Points, in no order, along strands that fork, close into loops and pass close to each other.
Points whose rows are less than 82.7 apart are linked; no others are.
Q255: [  9  -7 -33  22  15 -15 -23  11 -15  16  19   9  42   5   0  -6  -8   6
 -30  24]
Q64: [-37   2 -24 -29  30  23   9 -16  -7 -12 -12  56  -3 -26   6  21  -3  22
 -20   6]
Q954: [ 29   6  -4  18 -44  25  21  20   2  12   7 -21   6  16  31   5 -28 -17
  17  -2]
Q138: [ 30  33  33  -2  13 -13 -28  -8 -29  16 -16 -18 -11   9  46 -43  36  -4
  52 -31]
Q254: [-29  -2 -46 -20  40  28   2   9 -25  -5 -25  53  -3 -23  23 -21  -1  18
 -21  18]
Q431: [ 39 -19  34 -10   7  20 -21  45   3   9  13 -20 -33  54  11  14  30 -69
  41 -26]
Q253: [-12 -37  19  19 -23 -16  54 -45  22  -1 -27  -8 -20 -10 -25  13 -17  40
   5   1]
Q245: [ 22  33   8  -8 -39  11 -56  44  29   1  37 -34  43  31  12   7  -5 -26
 -15  13]
Q847: [-42   5  -6  -9  23   0  15   4 -54  11 -21   1  43 -13  17 -54  15  19
 -16   9]
Q96: [-13 -36  30  12 -19 -17  63 -42   0  14 -34  -6   9   9 -31 -12 -25  39
  -7  -3]
Q538: [-27  19 -28   0 -15  -4  16  -2  22 -20 -13  29 -27 -47 -12  27 -28  30
 -31  35]
Q744: [  9 -36 -65  36  34 -23 -49  -1  36  10  -7  12   5  42 -26  35  17  21
 -17  21]
Q53: [-20 -15   5  -4 -13  22  23   0   9  -7  19 -17  -5 -23   2 -25  10 -27
  19  26]
Q467: [  0  34  46   5 -42 -22  20  14 -50  23  -6 -19  48  -8  11 -26 -15   3
 -11  -5]
Q339: [-21  -8 -25  24 -33 -11 -20 -31  39   6  19  14 -15 -15 -34  71  -4  34
 -26  59]
Q137: [-49 -21  22  -4   3   4  52 -37 -38  30 -21  27  55   3 -36  -7 -17  39
 -30   1]
Q302: [-10 -40   2  -5  46  18  -5 -21 -10  17  39  11  12   7 -18  -7  35 -28
  22  -3]
Q524: [-41   4 -34  11 -18 -15 -37 -23  36   9   2  40 -30 -17 -34  61   1  34
 -53  49]
Q671: [ 10  38  59 -25 -35   0 -32  18  -1  -7  12 -18 -10 -10  28  -4  22 -20
  19 -18]
Q529: [ -9   1 -58 -18  49  14 -21  21   1 -28 -38  38 -32 -10  23  -9   5   8
  -4  -3]
Q420: [ 32  26 -36  14  18 -17 -19  11  11 -21 -17 -20 -26  11  11  -4  -2   9
  27 -24]
Q969: [-21 -30  63 -42 -34  24  64 -22  33  -4  19   1 -22  -7 -15  23   2 -43
   9   9]
Q732: [ -4 -30  69   4 -48 -21  37  20 -53  50 -12 -18  25  15 -11 -30 -30 -18
  -9   9]
Q789: [ 36  -1 -41  21   1 -17 -43  19  57  -6  16  -4  24  36 -28  34  -1   6
 -12 -18]
Q616: [  0  37  29 -12 -27  -7 -38  19 -25  20  44  -2  57  -2   6  -6  -8 -12
 -30  10]
Q50: [  4   6   0   9  31 -15 -15   5 -22  -2   2 -25   4  -4  13 -47   6  -6
  20   1]
Q295: [ 15  21 -50  14 -17   7 -34  24  62 -17   5   2  -2  26 -22  59 -22  13
 -33   3]
Q472: [-39   1  34 -26   0  16  44 -16 -20 -11 -12   4  17 -18  -7 -27  -9  14
   2 -15]
Q689: [-10  19 -45 -27  34   5 -55  13  23 -18  -4  54   0  -1 -20  36  -8  13
 -50  -5]
Q222: [ -1   4 -35  13 -24   8 -14  -6  51  -5  24   7  -7  -1 -21  47 -19   9
 -14  27]
Q549: [ 13  17 -21 -12  50   3 -46  11   0 -13  21   0  14  22  16 -19  39  -8
  10 -34]
Q852: [ -2 -23  66 -40 -17  40  44  -1  13  -9  27   7 -34  -3  -3  30   5 -68
  19  -6]
Q348: [ 36 -32 -30  32  -2  14  12   9  26  13   1 -29 -29  26   2 -11   2 -32
  41  -2]
Q23: [ 44 -29 -31  22   0  16 -17  35  23  10  17 -34  -6  50   6  -7  10 -34
  41  -9]
Q309: [-16   5 -35 -27  39  14 -19 -12  11 -21  -6  72 -20 -13 -15  48   4   9
 -38  -7]
Q32: [  0   1 -38  -4  18  26  12  11  38 -26  19  -6 -19   8   0   5  30 -39
  34  -8]
Q40: [ 11  -8  52 -10  17  -3 -39  17 -32  15  33  -6  16   8  14 -28  22 -35
   7 -12]
Q646: [-13 -34  -9  16  -2 -11  50 -49  17  -2 -48  11 -39 -14 -13  25 -14  56
  -2  18]
Q973: [-54  26   5 -11   2  -2  14   1 -49  16 -11  20  55 -20 -10 -23  -5  12
 -44  10]
Q753: [ 10 -32 -35  19  20  12   2 -34  32  -4  12   5 -14  26 -21  58  32  -3
  19  -3]
Q41: [ 29   8 -16  14  -8  23  29  -5 -26  22 -10 -22  19  17  41 -10 -34   1
  21 -14]
Q844: [-35   4 -41  -7 -17 -12 -17  -1  23  -5 -17  44 -34 -40 -28  36 -17  23
 -44  49]
Q249: [ -8  51   3  -9 -17  -5   9   4  -5 -24 -21 -12 -14 -28  42 -28   3  21
  11  -5]
Q361: [ 15  44  24  -1 -57 -10 -48  32   1   8  37 -17  40   7   7  -3 -22 -11
 -24  16]
Q740: [  3 -11  63  -8   5 -31 -44  14 -26  11  38 -17   8 -12 -13 -36  23 -24
  -1   2]
Q786: [ 29  15 -13  13 -42  26 -17  34  14   3  24 -24  19  21  29   2 -14 -23
  15  12]
Q633: [-11   6  -9 -22   2  10   5   1  25 -26  23 -14 -17 -11  12 -23  25 -35
  26   7]
Q556: [ 15   3 -17  27  25 -23 -25   7 -28   9  -1 -15  29   0  18 -41  -1   4
 -10  12]
Q655: [ 28  13 -35  18  24  21   6  -3 -26   8 -14   9  27   9  47   0 -21  17
  -4 -14]
Q144: [-42  13  11 -31  17  19  37 -27 -14 -18  -7  32  10 -34 -13  -8  -8  22
 -14  -2]
Q581: [ -1 -14 -16  -8  50  21 -31  -2   2  -5  36  10  23  14  -7 -10  42 -35
  16 -12]
Q812: [ 28  45  40   5 -37 -30 -39  28   1  -3   2 -40 -15  -7  28 -31  22  -4
  21  -5]
Q187: [  3  18  55 -27 -33   9  25  -1 -17  -9   5 -22  -8 -10  19 -10  -3 -11
  31 -26]
Q536: [-22  18 -18   3  12 -20  -3  14 -52  19 -21  33  37 -17  10 -14 -26  31
 -59  21]
Q224: [-14 -18 -11   6  -6  15  -4  -4  -4   6  25   3  20 -11 -12 -10 -10  -3
  -7  29]
Q439: [  6 -28 -39   4  19  29  19 -10  36 -16  16   5 -13  13  -6  40  25 -27
  34  -6]
Q62: [  9 -22  12   0   3  -4  54 -21  28 -18 -13 -35 -49 -15   4 -16   0 -11
  46 -11]
Q307: [-11  -3  46   4  -5 -39 -23  -1 -21   7  33 -10   5 -20 -45 -16 -10  -3
 -11  -3]
Q958: [  0   9  67   0 -45 -16  34  20 -65  44 -15 -23  43  13  13 -31 -11 -12
 -13  -8]
Q598: [  1 -10  45   4 -40 -20  -1  -5 -11  20  31  -4   9 -22 -47  12 -23  -6
 -24   6]
Q907: [-26  -9 -31  -7  49  24  -6   0 -34  10 -13  28  34 -12  21 -33   6  15
 -24   6]
Q807: [-20 -13  12  11 -34  -2  18 -25   3  15  23   6  12 -19 -33  28 -13  14
 -14  25]
Q256: [ -1  23 -43 -23  39 -14 -69  31  15 -25 -11  37   9  17  -1  15  13   9
 -42 -13]
Q384: [ 41  39  25   6   9 -21 -50   4 -22  13   3 -10  16  25  45 -20  30  -7
  22 -41]
Q270: [-63 -25  -2  -7  15   3  33 -31 -23  18 -31  47  19  -6 -34   4  -9  45
 -39  36]
Q945: [  6 -19 -27  23  33 -19   6 -17 -21   6 -30  27 -12 -10  -2  -5 -18  45
 -21   3]
Q531: [ -6  -6 -40   1  47  -4  -1  -7  18 -35 -26  31 -41 -20  -3   6   9   4
   6 -14]
Q451: [ 10  60   8   0 -26 -19 -18  16 -15  -5 -11 -23   1 -16  36 -45  20  25
  13   5]
Q547: [-15 -14 -33 -18  24  15  47 -26  23 -35 -30  22 -43 -27   2  10   3  16
  10 -12]
Q432: [-12  30  32 -30 -14  14  36  -9 -11 -19 -18 -17  -3 -21  23 -28  -4   5
  19 -19]
Q977: [ 20 -16  32 -15  -2  37   6  30   9   0  17 -22 -36  28  24   7  28 -69
  47 -13]
Q717: [ 23  20  -2   8  15 -18   3  -9   0 -26 -21 -21 -37 -10   6 -11  -4   7
  28 -43]
Q849: [  1 -37 -29  27  26 -16  25 -29   2  -2 -46  13 -44 -10   0  12 -22  51
  -5   7]
Q617: [  0  -1  -1 -17  10   7  61 -27  34 -35 -23  -6 -39 -25   2   8   2  -5
  26 -18]
Q26: [  7 -41 -48  41  27  -7 -22 -29  29   6   1   8 -22  19 -23  45  28  18
  15  23]
Q948: [-11  38  47 -21 -28 -10 -19  12 -55  21  26   1  48 -10  -4 -23  18  -8
 -22   3]
Q366: [ 49  24  31   3  -4  -9 -56  31  -6   5   8 -25   9  45  32   4  29 -27
  30 -35]
Q963: [-24  34 -18 -14 -31  15  28  -2  18 -32 -16  14 -28 -37 -11  26 -32  26
 -11   7]
Q526: [-27 -14  13   4 -53   9  32 -28  33   5  33 -12  -1 -25 -36  32 -15  -8
 -11  40]
Q992: [ -5 -37  36  14 -30  -5  47 -17 -32  27  -6 -19  16   3 -19 -11 -33   7
 -10   7]
Q998: [-32 -27  52 -11 -53  25  58 -20  21  15  21  -6 -13 -18 -25  19   3 -38
   3  34]
Q986: [ 19   3  11   8  32 -27  10 -16 -33 -10 -25 -18 -15 -16   7 -41  -8  23
   9 -34]
Q218: [ 14  20 -37  -5  56  -9 -61  20  -7 -18  -4  22  14  18  17  -1  18   9
  -8 -32]
Q166: [ 49   7 -40  21  -1 -16 -31  29  44 -12  11 -33   7  47 -14  28 -16  -5
   8 -26]
Q189: [ 42  31 -16  11 -10 -20 -43  32  31 -27  -3 -43  -9  34   1   7  -1  -2
  25 -40]
Q43: [  8 -30 -50  36  35 -40 -48   2   8  14   0  11   9   7 -17   1 -12  25
 -39  31]
Q208: [ -4 -14  35 -31 -25  42  36  20  22 -15  16 -11 -33  -4  28  11  18 -72
  34   0]
Q723: [ 36 -20   5   4  -3  14  30   2   0   3  -6 -46 -42   6  17 -22   0 -28
  50  -8]
Q685: [-40 -37  50   3 -13  -6  77 -44  -2  17 -33   7  34  21 -48 -19 -20  47
 -22   1]
Q289: [ 11  -9 -17  24  31  -7  23 -15 -39  12 -37  24  18  -4  14  -3 -28  37
 -18 -17]
Q422: [ 48   1  48   3  -4 -16 -42  34 -15  16   6 -34 -30  34  20  -8  18 -42
  38 -26]

A tip is a point with one link. Name the tips that can be reached along the links from each point below, in the order of the rows.
Q339: Q138, Q40, Q963
Q245: Q270
Q218: Q302, Q23, Q536

A piece is two or more points that can be reached from each other along the links. Count, over all rows, the pieces, the separate loops (a circle has one, a figure eight two, a Y none), the forks (points with three links) and the tips (points with one).
pieces: 3
loops: 3
forks: 7
tips: 7

How many points has the smallest loop of links through each point below? Write - if it is on no loop.
Q633: 10
Q958: 18
Q671: 6
Q547: -
Q598: -

Name the points in between on the shortest way along the links from the first point to the second, in order.
Q717, Q977: Q986 Q50 Q556 Q255 Q224 Q807 Q526 Q998 Q969 Q852 Q208
Q138, Q852: Q384 Q366 Q422 Q431 Q977 Q208
Q96, Q361: Q992 Q732 Q958 Q467 Q948 Q616
Q723, Q451: Q62 Q617 Q547 Q531 Q529 Q254 Q64 Q144 Q472 Q432 Q249
Q740, Q295: Q307 Q598 Q807 Q224 Q255 Q556 Q50 Q986 Q717 Q420 Q189 Q166 Q789
